A landscape with many valleys, sampled at points; each row gives a point and its height.
A ball rolls from a point to the lowest of its 3 nearest points, and stops where none of them is lower. Distance is the straight distance between rows; heights are no part of it.
Z_105: [125 141 132 130 122 123 129 137 130 137 107 133 130 136 125 147 140 115
 123 111 111 151 131  93 123 123 140 119 168 135 136 113 135 139 131 167
 128 138 142 134 138 137 134 116 101 132 105 139 126 134 133 123 137 125
 137 133]  height 475
Z_13: [123 158 146 108 101 126 102 151 117 164 123 131 121 145 117 164 108  97
 118 114 104 156 120  97 122 101 147 111 165 143 142 108 118 115  93 150
 153 139 169 114 122 131 154 130  81 113  84 106 130 115 152 142 168 130
 126 132]  height 132
Z_236: [154 123 102 122 172 130 146 143 119  96 147 153 147  97 148 107 173 167
 151 137 145 153 140 149 128 158  90 153 125 101 128 106 114 161 135 121
 116 130 103 134 115 143 120 118 146 154 151 149 137 149 116 114  78 137
 146 121]  height 162
Z_163: [132 130 142 133 145 136  84 125 105 151 112 121  93 117 151 154 101 153
 123 171 130  92 119 116 168 111 142  71  91 138 130 118 129  73 110 143
  95 102 129 131 137  81 144 195 158 134 147 102 158 151 177 173 152 174
 162 131]  height 257
Z_671: [125 160 163 121 105 121  70 123 111 197  98 131  86 142 111 174  67  91
 154 126 103 122 131  59 104 101 154 112  92 154 162 146 137  77 105 104
 133 162 183  99 127  62 160 160 133 111 101 113 112 113 152 116 208 109
 130 123]  height 433
Z_172: [119 110 114 100  99 126 153 125 145  93 163 150 143 124 134 114 168 158
  91 110 171 179 144 173 123 153 112 112 189  90 115  76  77 145 104 151
 132 131  82 173 134 153 118  98 150 153 163 104  94 129 121 144  74 204
 164 121]  height 244
Z_97: [118 116 145 159 194  93 104 104 127 137 115  94 137 139 125 137 162 104
 153 139 115  56 112  94 124 101 134 156  74 120 126 252 146 109 119  54
 125 131 174 101 129 128 123 148 120 115 101 173 167 115 111 128 160  67
  76 125]  height 287
Z_897: [134 123 131 164 126 135 157 132 143 116 127 108 153 125 107 101 149  92
 125 135 122 143 102 141  91 109 141 137 138 114 137 133 161 153 161 130
 144 137 125 120 129 170 111  78 156 116  96 149 115 120 116  87 129  93
  84 149]  height 109
Z_876: [130 142 157 126 114 108  80 126 108 140 121 121 103 124 145 146 122 125
 128 122 115 114 141 122 161 130 137 122 115 144 151 123 142 100 139 129
 130 125 151 130 128 108 135 153  95 144 115 142 146 129 165 136 156 140
 150 124]  height 350
Z_877: [119 115 153 160 160 131  89 136 109 139 113 130 101 101 150 128 120 135
 145 178 135  61 129 113 187 151 139 104  70 134 138 159 137  70 126  98
  92 109 121 132 137  87 132 206 168 148 151 125 169 141 149 173 116 156
 154 111]  height 299
Z_379: [124 130 129 130 161 107 127 114 129 116 111 144 146 114 128 135 148 143
 154 121 119 109 154  92 153 154 133 156 112 127 151 152 143 132 144 111
 112 132 132 123 124 122 136 140 106 134 136 174 147 143 140 128 108 108
 141 129]  height 252
Z_872: [125 137 126 161  95 140 149 124 131 146 106  97 134 149 124 122 138  79
 107 107 126 147 102 116  80 100 144 115 169 128 131 106 162 158 138 156
 163 146 150 111 128 161 119  79 161 108  88 114  98 108 129  96 139  90
  74 144]  height 444
Z_879: [109 117 147 153 163 123 108 128 114 178  98 121  94 107 158 155  78 151
 147 183 121  95 118  86 162 110 166  71  61 110 137 156 130  61 114 130
  82 113 140 130 143  59 125 199 172 129 150 101 153 143 167 161 156 162
 162 116]  height 280
Z_45: [129  96 134 163 185  98 164 113 146 130 116 109 168 114  97  86 148 120
 180 129 116  64 109 117 107 122 116 169  66 153 114 225 138 139 164  57
  97 149 153  88 131 148 114 122  98 108 126 159 170 124  75 106 132  79
  76 128]  height 436
Z_338: [150 108 130 124 133 123 150 121 117 105 127 130 127  96 128  87 147 169
 137 145 145 112 141 133 150 172 103 140 128 147 115  98 124 111 141 123
  95 119  98 148 107 114 139 148 165 178 188 133 127 143 140 166 104 151
 171 117]  height 391
Z_182: [123 114 118 104 118 123 155 116 135  81 175 157 143 110 122  95 165 180
 100 134 179 173 138 177 133 168  94 138 173 106 124  95  71 154 118 140
 112 108  80 176 135 143 132 119 157 184 182 115 101 122 120 167  60 187
 178 110]  height 288
Z_269: [121 150 103  49  64 171 155 141 140 151 131 120 102 180 106 170  98 102
  83 104 107 182 135 142 102 107 170  70 202 127  88  58 103 133  90 191
 174 133 115 149 123 139 117 107 130  70 133  50  97 123 110 136 174 154
 126 110]  height 201
Z_83: [149 127  98 140 190 122 161 139 127  95 139 139 143  96 137 113 164 150
 164 137 127 122 132 125 126 144 110 163 128  95 121 146 140 151 151 116
 119 144 109 131 130 140 110 121 132 131 136 154 133 151 100 103  93 110
 127 135]  height 246
Z_889: [136  93 135 178 163 105 156 124 154 117 118 106 168 118  94  79 146 110
 167 125 126  83 106 114 111 121 117 160  84 133 120 202 152 141 177  67
 107 135 148  94 129 157 103 101 105 113 128 168 150 135  91  97 133  78
  83 137]  height 407
Z_770: [121  85 116 159  75 163 182 154 168 104 165 130 169 152  63  67 138 110
 128  86 182 150 130 194  83 135 109 190 152 106 122 160 131 166 150 104
 154 138  55 132 102 171  99  41 114 101 116 127  74 133  74  67  91 130
 134 163]  height 598
Z_751: [132 122 105  98  95 141 158 140 134 110 152 138 123 134 139 131 166 145
  77 110 155 179 139 172 128 145 124  96 194  93 111  57 101 146 101 164
 141 132  88 170 126 142 117  82 135 144 154  97 106 127 117 142  84 195
 154 118]  height 208
Z_196: [133 149 110 113  94 148 152 142 131 150 122 117 119 155 125 153 128  86
  93 104 111 174 122 113 108 107 149 103 195 129 113  83 135 149 111 175
 152 134 135 137 122 151 134 102 117 112 104  98 103 119 114 124 138 136
 108 131]  height 254
Z_125: [138 166 143  85  77 132 104 135 117 126 115 131 115 143 138 162  78 136
 104 123 127 129 110 151 139  94 143  76 112 172 124  72 117  97 100 176
 123 104 142 130 145  98 139 150 114 115 130  81 129 128 172 145 186 156
 149 128]  height 217
Z_805: [142 120 142 169 142 130 168 128 151 111 131 115 165 106 101  84 145  96
 145 135 136 107 104 149  90 124 115 154  99 116 122 154 140 138 172  87
 124 142 129 107 131 157 102  75 142 114 123 161 132 128 100  79 125  85
  90 145]  height 292
Z_208: [132 133 159 125 110 131  94 122 108 131 115 117  97 129 149 157  98 143
 115 153 136 103 107 147 155 108 136  75 104 162 130 100 118  91 123 142
 104 109 117 130 145  96 144 154 122 140 131 105 139 138 179 173 156 176
 150 122]  height 290
Z_995: [133 157 153 114 117 109  72 139 100 167 119 132 109 127 142 169 109 107
 132 128  95 120 131  97 129 110 130 127 122 146 162 138 139  96 114 119
 142 137 164 113 121 107 140 140  98 130 100 138 140 119 147 129 176 106
 119 131]  height 355
Z_243: [116 114 131 160  93 152 160 130 155 108 139 115 145 142 124  99 143  78
 107 102 158 144 103 180 108 109 124 169 140 114 136 123 138 165 147 127
 150 146 102 128 133 168 120  42 135 101 101 145 100 114 111  88 103 120
  89 154]  height 536
Z_118: [152 108 131 178 167 128 166 141 144 100 152 130 174  87 101  71 140 109
 165 151 132  96 102 166 103 126  89 182  89 129 108 174 131 139 176  61
 113 157 114 101 116 181  98  82 116 118 135 156 153 132  81  80 102  97
  91 140]  height 330
Z_918: [123 103 128 124 159 115 121 113 118 112 122 141 130 107 135  99 128 170
 167 134 141  83 147 111 173 180 107 153  95 141 142 139 135 114 150 110
  96 112 115 127 117 105 144 171 132 168 168 164 148 131 141 159 108 127
 165 113]  height 339
Z_135: [138 112 115 155 199 109 165 132 133  98 122 129 160  99 110  88 146 170
 172 147 122  98 132 119 116 148 107 181  69 127 114 189 139 149 169  74
 108 145 120 110 119 149 109 130 115 111 138 174 155 147  83  98 104  96
 102 141]  height 445
Z_466: [132 111 133 159 129 144 173 138 151  90 146 124 155 125 109  96 131 103
 121 123 157 135 100 183 111 110 115 169 119  99 122 130 126 170 161 117
 140 139  95 133 143 167 103  65 137 111 106 154 115 120 113  86  98 113
  99 151]  height 435
Z_268: [113 124 146 138 184 102 115 116 130 121 121 117 144 133 129 127 151 125
 163 124 112  81 135 105 137 136 118 173  94 126 134 224 147 131 144  85
 124 132 150 111 133 126 125 145  90 128 108 187 165 128 109 135 131  77
  97 135]  height 243
Z_231: [151 135 111 110 130 122 136 140 121 117 119 135 130 126 131 131 157 152
 132 125 116 146 149 113 126 146 117 113 153 114 136  90 142 135 134 157
 135 132 117 146 105 133 127 103 129 154 132 135 126 138 123 127 112 140
 147 127]  height 358
Z_260: [153 121  97 141 186 126 154 150 122  78 158 143 167  92 142 110 170 172
 163 146 159 142 134 163 121 142  79 172 108  98 110 145 113 169 138 103
 108 128 101 120 131 160 104 112 130 131 147 161 145 144 111 110  74 123
 123 137]  height 169
Z_991: [130 144 139 104  80 147 109 111 134 124 124 128 123 149 137 160  76 169
  94 140 133 128  96 155 139 100 153  53 135 153 107  60 112 100  83 191
 121  90 150 141 161  87 143 161 137 116 131  74 134 144 170 170 174 158
 146 128]  height 192
Z_839: [114 152 148 146 120 112  99 127 118 199 101 126  79 118 144 160  41 122
 144 153 108 103 114  79 139 102 163  80  53 148 146 157 115  76 115 119
  93 134 174 110 145  55 131 204 144 121 119  99 131 111 166 131 186 132
 145 120]  height 334
Z_712: [134 123  95 148  78 161 155 125 152 119 135 110 120 153 124 119 150  84
  80  81 148 179 112 184 122 115 125 135 179 109 135  95 121 177 123 143
 140 128 103 153 148 172 132  79 138  95 106 118  76 115 118 103  90 142
  97 144]  height 704
Z_234: [148 117 123 158 161 132 172 144 143  94 149 135 155 108 121  95 153 118
 149 139 143 129 117 166 116 124  89 162 109 102 119 137 123 156 159 108
 126 133 106 119 137 161  98  88 132 124 122 162 131 136 113  89  92 102
  90 152]  height 354
Z_795: [128 105  91 134 143 148 165 143 143  93 173 152 167 112 127 102 167 170
 126 120 181 185 129 177 120 162  87 158 155  97 116 112  93 186 131 133
 113 105  77 151 143 152 106 111 148 150 156 130 103 117 111 123  56 147
 139 137]  height 599
Z_194: [129 129 136 111  77 126 117 121 130 121 116 129 126 140 119 137 114 154
 122 130 125 123 117 130 145 128 143  83 130 157 113  68 124 111 131 177
 110 101 127 148 123 102 135 131 124 151 139 110 134 144 149 164 153 172
 164 129]  height 328
Z_566: [118 124 141 138 181 100  79 110 118 144 128 119 127 128 146 137 140 106
 151 140 114  66 149  85 149 137 143 171  67 122 159 224 156  98 134  87
 138 122 140 115 114 105 131 152 119 123 125 178 174 128 114 120 145  97
 137 114]  height 397
Z_894: [161 122  98 141 198 121 161 133 114  89 147 146 147  86 145  98 158 183
 172 158 142 129 153 155 128 163  84 172  91 112 108 156 133 158 157  85
 114 133 106 115 112 147 104 129 141 144 158 152 142 155 108 114  81 111
 131 127]  height 148
Z_939: [138 112 101 115 117 146 159 134 146  94 160 157 139 135 147 113 181 163
 110 106 144 173 136 173 131 152 104 129 173  93 126  88  92 160 112 144
 128 136  94 165 144 154 118 105 141 146 151 117 107 131 108 138  88 173
 158 127]  height 223
Z_218: [115 112 130 159 215  92 128  98 124 116 137 138 148 112 122 111 141 153
 184 157 134  54 143 114 151 159 116 169  35 135 120 249 131 138 142  59
 107 144 151 110 125 125 125 167  79 113 160 170 182 130  69 117 105  92
 110 120]  height 289
Z_358: [124 117  84 129  98 157 159 133 148 108 148 129 119 152 139 135 157 126
  82  88 144 197 129 177 130 147 117 117 185  89 128  95 106 168 117 155
 132 134  97 161 153 154 114 105 136 123 120 107  97 125 118 123  80 178
 141 144]  height 131
Z_740: [132 154 158 106 111 116  73 133 109 150 123 131 116 141 140 156 104 106
 118 126 111 127 130 119 149 111 136 108 126 154 144 110 130  98 115 143
 133 132 150 119 133 108 146 138  85 129 109 125 137 136 165 140 163 135
 133 114]  height 283
Z_694: [120  95  78 137 143 150 163 139 147  84 171 161 170 115 100  80 163 198
 125 117 178 202 127 180 121 164  79 161 172  92  95 132  82 176 130 132
 124  94  47 153 126 165 114 123 184 146 168 113  78 132 101 115  33 169
 161 128]  height 637
Z_61: [139 109 125 131 168 120 147 107 110 101 135 130 139  74 139  68 134 187
 144 151 151  96 157 119 157 191  91 175  89 146 121 137 119 130 155  83
  88 114 104 130 100 146 145 169 173 185 215 147 133 140 122 154  71 121
 174 108]  height 417
Z_935: [136 130  99 103  93 152 164 137 145 118 142 111 111 163 143 151 151 110
  69  93 129 196 126 166 132 120 136 103 208 108 110  76 109 156  97 163
 148 145 100 164 130 160 112  93 127 108 123  88  94 132 111 128 105 189
 114 124]  height 202
Z_54: [126 136 144 140 159 102  82 122 107 155 110 119 123 127 139 149 135  96
 135 132  99 102 127  87 122 110 135 152 115 127 158 190 151 114 127  93
 150 124 154 112 127 119 130 145 107 128  91 174 143 128 142 128 155  86
  98 126]  height 416
Z_44: [157 111 109 171 169 122 165 150 134  80 151 139 164  92 112  77 150 129
 164 144 153 118 113 182 114 125  79 183  92 118 111 160 123 161 167  77
 116 132 100 115 132 177  95  92 123 117 125 164 148 130  93  91  85  98
  95 144]  height 351
Z_409: [114 132 152 144 128 113  99 120 126 147  97 117 134 138 135 145 134  92
 126 110 112 121 110 101  98  99 131 123 156 136 153 154 151 147 114 126
 142 138 184 100 131 136 134 122 108 120  68 141 130 110 148 128 167  76
  61 140]  height 467
Z_197: [120 129 131 132 140 112 127 127 140 129  98 119 145 137 132 140 139 115
 141 112  96 131 116  86 115 114 140 141 152 137 153 151 138 141 133 127
 134 128 157 109 130 130 137 110 105 117  75 161 131 128 135 117 146  94
  98 151]  height 530
Z_552: [118 137 149 148 154 110  74 120 116 171 114 119  91 120 144 149 112 101
 147 141  96  74 151  76 144 131 157 145  76 125 165 188 152  72 135  94
 143 116 152 114 110  89 138 169 125 132 126 163 149 125 132 112 155 102
 137 117]  height 388
Z_653: [101 112 126 138 184  99 118 102 121 111 137 144 147 105 142 103 141 166
 176 139 133  63 159 117 155 174 124 184  50 136 131 201 132 127 149  87
 107 127 138 111 113 115 132 168 102 130 172 171 169 122  97 133  85  94
 142 118]  height 277
Z_35: [123 169 154 132  90 118  92 130 121 192 104 123  83 134 121 168  43 122
 140 148 108 112 116  85 112  92 161  85  71 166 145 138 126  74 113 122
 114 145 167 106 137  54 146 171 138 107 124  87 124 125 173 125 209 125
 138 120]  height 392
Z_305: [124 125 141 133 154 103  69 116 114 141 125 127  98 123 148 129 126 116
 146 137 112  68 159 107 173 149 131 145  61 122 158 171 137  81 144  98
 126 123 137 125 120 107 143 161 112 139 139 164 173 128 130 123 123 123
 149 114]  height 377
Z_697: [113 140  91  37  52 162 137 118 158 138 144 115 115 169 109 157  71 148
  69 115 129 161 132 172  98 127 184  47 184 139  76  30  94 110  93 196
 180  87 118 153 150 130 117 115 155  92 164  30  97 131 123 139 165 165
 151 116]  height 140
Z_34: [122 152 136 119 124 154 107 109 112 190 107 124  95 129 171 189  47 184
 130 158 112 115 107  82 139  84 180  48  87 138 123 123 118  80  89 161
 111 126 159 128 158  61 136 201 169  97 123  79 134 145 182 162 185 146
 159 133]  height 269
Z_561: [130 145 147 125 138 111  72 117 111 154 119 121 100 121 143 157 122 101
 128 135  97  98 152  91 137 115 142 138 100 141 159 163 150  87 121 102
 130 117 142 113 114 115 145 150 103 131  97 160 148 134 145 123 151 123
 130 117]  height 394
Z_247: [144 159 156 110  98 123  75 133  97 175 117 125  84 127 132 170  79 113
 123 137  92 132 129 112 128  95 146  95 105 159 155 123 139  68 118 124
 135 142 148 108 124  89 158 152 119 120 118 105 137 130 164 124 194 134
 140 121]  height 372
Z_202: [112 164 129  72  68 143 123 143 134 150 120 130 124 166  94 167  85  92
 104 125 111 175 127 123 111  93 161  79 184 155 115  78  98 133  83 189
 166 133 137 139 135 134 141 125  99  98 111  78 115 113 133 134 174 133
 132 120]  height 183
Z_676: [119 130 142 149 158 111  66 121 110 168 105 121 118 142 130 170 119  98
 149 135  80  90 123  57  75  98 150 135 123 128 145 207 179 103 109  76
 149 145 195  84 106  93 144 154 135 126  77 143 136 115 120 119 200  70
  77 138]  height 450
Z_174: [127 149 165 131 121 120  69 118 108 177 106 133  95 134 131 169  79  93
 133 135  86 124 132  73 114 110 153 123 107 143 154 164 155  66 122  93
 138 156 175 102 111  78 150 158 113 124 107 129 129 115 143 115 196 109
 134 111]  height 402
Z_313: [131 133 112 104  57 165 161 124 125 156 121 100  88 175 106 137 127  43
  78  81 124 191 129 126  97  93 148  97 198 132 102  76 140 165  95 163
 165 148 132 134 115 161 132  86 158  73  95  65  72  86 120 107 143 115
  79 136]  height 490
Z_18: [153 135 119 123 178 125 139 124 107  85 157 152 145  76 141 100 161 189
 150 147 153 136 145 148 136 166  93 176 105 111 114 131 130 149 141 109
 116 122 104 126 119 151 121 121 148 150 170 156 136 144 122 124  62 115
 149 119]  height 66
Z_403: [125 103  98 157 159 147 159 150 140  78 167 143 172  96 113  81 140 147
 151 138 165 153 108 191 111 148  76 172 123 100 109 134  96 179 151 111
  99 124  86 117 139 159 106 104 125 124 124 150 121 125 105 103  59 117
 116 148]  height 275
Z_357: [129 128 156 121 117 109 103 126 118 126 114 139 125 130 133 127 126 136
 134 118 125 111 133 115 155 145 122 128 122 146 136 110 140 114 138 133
 105 120 133 143 116 102 139 133  90 154 128 147 130 136 149 144 135 138
 153 116]  height 386
Z_562: [132 111 119 147 177 110 150 132 137 116 112 122 158 126 115 124 159 142
 156 128 113 119 127 101 120 132 125 152 121 125 127 166 141 151 163 121
 117 130 127 116 135 147 116 121 124 126 119 169 137 145 116 112 119  83
  90 142]  height 415
Z_790: [110  92 147 150 157 123 114 124 122 122 121 128 126 100 141  86 125 161
 150 159 150  72 138 116 194 169 111 146  79 148 131 141 122 105 147  96
  89 106 113 133 127 104 146 202 146 179 185 143 153 131 140 179  84 144
 168 116]  height 318
Z_722: [114 138 122 103  66 164 154 124 123 170 105 126 107 171  97 141 103  48
  98  74 117 168 129 108  94  83 143  93 206 146 120  94 133 168  83 183
 157 156 154 116 121 151 133 105 131  93  81  61  80  82 136 132 156  92
  70 143]  height 332
Z_391: [141 125 122  86  61 142 136 113 143 115 147 120 120 153 128 130 129 153
  78 133 127 152 122 176 104 120 161  69 168 131  90  33 115 111 109 177
 154  96 104 153 133 124 129 101 151 137 168  61 113 140 122 158 142 190
 161 104]  height 268
Z_41: [131 138 111 112 114 127 155 151 127 136 123 121 121 141 129 137 146 122
 100 115 104 170 144 115 116 126 137 112 174 114 121  82 134 147 128 168
 143 147 113 147 126 150 122  98 126 130 112 119 114 136 118 119 127 145
 138 123]  height 364
Z_143: [120 152 156 113 124 111  87 131 112 149 107 119 124 136 138 160 124  96
 121 120  98 141 112  90 121  93 139 130 152 147 154 152 154 113 111 122
 154 144 168 104 132 129 151 135  92 119  79 137 138 129 142 131 169  94
  99 141]  height 411
Z_315: [128 121 137 167 149 108 155 120 158 109 105 113 155 124 107 106 144 106
 142 131 126  98 117  99  93 118 131 150 120 131 135 173 145 148 161  94
 127 132 144 111 137 144 102  97 121 120  97 169 131 124 120 103 144  85
  68 137]  height 356
Z_648: [128 101 141 126 106 130 122 119 121 115 125 122 128 122 130 120 117 159
 132 137 132  94 119 124 167 143 124 101 113 148 121  95 114 105 133 146
  88  99 122 147 124  96 145 163 133 152 153 117 133 139 173 180 122 169
 164 123]  height 325
Z_470: [129 104  88 145 118 153 175 146 154  86 163 141 142 133 126 111 155 142
 116  98 166 176 126 180 119 146 104 148 162  91 121 106  91 187 137 138
 117 121  80 160 135 157 123 113 133 132 127 133  88 116 102 109  65 150
 133 145]  height 562
Z_323: [133 120 117 150 115 150 162 146 148 114 148 123 125 132 132 115 159  96
 110 114 130 164 115 151 126 124 107 150 157  98 130 113 138 166 146 148
 146 135 103 153 143 162 113  71 134 118  99 145 108 134 119 105 106 126
  95 146]  height 643
Z_503: [154 127 111 123 153 130 147 131 122  94 153 151 134 105 139 121 169 155
 114 126 143 155 144 150 143 168 103 133 145 103 116  84 111 141 130 134
 123 134  96 161 118 147 120  98 149 154 158 138 125 141 122 134  84 155
 156 134]  height 250
Z_655: [139 128 133 107 111 119 130 118 121 116 122 139 130 113 125 108 150 157
 128 144 131 133 136 124 144 155 116 110 149 137 119  71 133 109 144 140
 112 126 114 142 107 117 127 128 142 171 161 119 126 141 141 158 113 166
 174 114]  height 362
Z_506: [113 153 124  56  63 151 132 135 138 139 131 122 125 180 104 163  85 114
  98 118 121 162 130 136 114 101 173  67 185 148 106  59 106 125  95 203
 153 122 135 146 128 122 127 115 119  90 131  57 100 120 122 127 173 152
 146 115]  height 185
Z_523: [101 132 137 143 100 128 134 121 134 159  89 125 128 147 119 142 121  85
 112  95 115 145 108 106  97  92 137 119 179 137 131 123 146 164 118 167
 155 136 175 101 121 147 141 114 111 108  66 113 108  90 142 117 154  80
  68 145]  height 603
Z_678: [133 153 144 128 135 114  63 134  93 184  97 122 102 145 134 174 110  97
 144 130  95 121 126  57  91  98 137 130 135 132 155 172 168  92  95  91
 159 147 186  94 113 105 150 154 121 118  79 135 133 117 134 118 194  82
  97 134]  height 432
Z_659: [106 140 134 150 120 111 137 126 118 140  97 116 137 144 118 135 135  99
 116 110 105 139 115  99 101 102 137 127 171 134 139 138 151 154 135 146
 143 127 157 110 129 141 130 114 108 118  70 138 119 113 152 121 147 101
  82 137]  height 535
Z_471: [121 143 143 136 129 120 102 130 113 174 107 122  88 114 153 152  68 133
 135 151 105  95 109  98 143 110 160  74  66 139 134 142 130  60 125 133
  89 130 145 120 137  71 140 196 165 128 130  94 146 132 172 151 168 154
 157 112]  height 293
Z_166: [130 172 151 117 118 146  80 144  97 170 112 135 108 148 129 172 111  69
 138 128 102 128 116  91 100  81 126 109 167 135 148 133 159 109  89 115
 165 155 193  89 115 114 142 135 114 120  68 107 129 112 140 127 196  84
  84 133]  height 466
Z_905: [118 143 118  70  60 146 122 123 149 130 127 128 122 172 116 161  81 139
  96 123 125 158 109 143 115 114 170  57 150 160 102  49  98 122  99 202
 144  94 134 144 139 107 131 124 120 109 135  55 117 136 145 152 175 150
 147 115]  height 172
Z_337: [ 98 104 137 155 182 118 120 120 115 116 130 134 120  88 150  76 121 161
 163 171 160  53 152 119 201 185  99 171  59 152 143 171 116 102 144  83
 100  99 133 121 126 108 156 219 153 178 189 139 176 120 110 169  75 104
 164  99]  height 335
Z_259: [130 136 116 106  95 112 126 136 129 140 115 134 127 140 125 152 119 133
 114 124 112 158 138 115 124 126 156 100 161 147 125  84 120 119 120 175
 127 126 135 126 123 121 133 114  95 140 120 127 123 132 137 138 138 153
 151 120]  height 383
Z_737: [150 121 139 108 101 123 136 117 130  94 155 140 119 118 135 108 155 170
 106 149 147 145 138 156 128 158 111 110 161 110 110  60 105 125 127 143
 126 113  99 163 125 124 126 114 161 181 184 105 120 136 125 165 104 184
 171 117]  height 329
Z_354: [121 117 131 125 176 104 111 110 126 114 122 132 141 122 141 131 137 145
 164 122 122  88 157 102 147 158 124 160  86 122 154 187 142 136 147  82
 116 126 143 110 125 110 134 151  94 135 138 185 161 133 125 124 113 104
 125 132]  height 196
Z_30: [132 148 141 114 107 147 109 114 114 153 108 111  95 135 148 176  64 170
 115 164 113 113  99 125 152  81 153  63  98 147 116  99 128  83  88 159
 116 100 144 128 154  82 139 192 163 114 140  76 142 148 184 164 189 160
 147 135]  height 224
Z_581: [120  99 117 163 131 151 170 144 163  94 155 140 162 127 110  86 134 120
 136 119 172 147 109 193 120 123  85 180 129  93 118 140 111 167 163 120
 120 129  77 140 143 162 100  85 130 126 117 147 107 120 103  83  68 120
 108 146]  height 373
Z_757: [151 124 131 115 150 126 140 125 112  77 169 153 147  86 126  79 166 192
 119 147 171 150 131 167 133 179  80 165 146 122 118 104  97 146 130 105
 112 116  93 145 116 147 130 136 161 183 203 150 116 142 113 152  65 149
 174 113]  height 151
Z_834: [123 150 102  82  77 144 155 143 124 149 126 119 122 158 113 164 113 123
  85 111 110 172 138 126 110 114 167  81 184 134 103  66 122 126 100 194
 157 143 126 152 119 141 130 103 113 111 122  78 100 113 125 130 152 151
 138 115]  height 207
Z_568: [121 142 150 135 143 103  79 125 120 137 120 125 120 129 154 144 126 111
 140 124 109  97 157 106 169 150 126 144  95 139 153 157 143 103 134 103
 130 124 139 122 118 116 134 149  99 133 115 178 156 136 146 135 145 122
 143 114]  height 393
Z_329: [112 155 119  75  81 154 143 148 131 168 119 126 117 166  97 157 102  77
  86 101 111 182 117 104 105  89 154  90 202 141 109  82 109 150  90 188
 160 155 149 136 130 150 135 122 103  89  99  69  87  97 119 140 170 127
 113 122]  height 129
Z_67: [142 122 130 121 131 115 118 119 122 117 124 146 133 120 139 120 130 162
 153 121 123 115 151 105 156 171 124 130 122 136 140 106 137 115 152 135
 106 118 125 133 111 110 129 144 116 155 148 155 147 131 148 143 120 136
 159 126]  height 331
Z_134: [126 136  99  60  77 143 145 124 135 119 147 117 117 149 137 147 134 131
  58 117 131 177 152 188 111 125 153  78 192 108  95  43 107 131  86 173
 171 129 103 159 132 143 117  81 145 113 157  61 105 132 106 148 135 199
 153 106]  height 242
Z_966: [126 134 113 151  85 169 157 120 145 139 126  99 114 165 120 109 147  64
  83  98 144 170 119 164 108 102 132 132 177 118 119  99 154 167 127 147
 165 149 120 129 134 181 122  59 150 100  95 120  84 111 122  91 123 121
  83 153]  height 627
Z_476: [119 105  97 169  99 169 172 137 165  95 164 139 144 138 106  84 144 113
 126  82 169 149 109 185 116 121 109 168 151 102 133 117 116 177 149 141
 128 124  70 145 141 156 113  84 132 109 120 127  84 131 105  88  66 139
 115 154]  height 479
Z_70: [116 106 141 131 172 107  91 113 123 120 127 134 124 102 146 116 127 130
 158 146 139  62 163 123 199 162 106 169  59 136 151 173 146 101 143  90
 120 102 136 116 121 101 136 170 132 163 158 164 166 122 125 140 101 112
 153 110]  height 363
Z_973: [109 108 138 148 203  95 111 113 126 123 140 123 133 119 145 113 138 140
 165 149 120  57 156 107 158 167 135 186  50 128 141 232 134 125 140  82
 128 127 141 103 124 112 135 158  97 130 147 185 179 126  94 121 110  86
 128 114]  height 245

For each start below, name the point where the ball stops.
Z_655 => Z_18
Z_476 => Z_18
Z_770 => Z_18

Call two points neighbours if one is among the 3 nearest of the other. Go from one point of each pair to the other, from neighbour to neighbour, staying as low as possible. Name the highest point that can't be avoided.
Z_18 and Z_163 => Z_391
Z_354 and Z_358 => Z_918
Z_163 and Z_13 => Z_357
Z_358 and Z_18 => Z_503
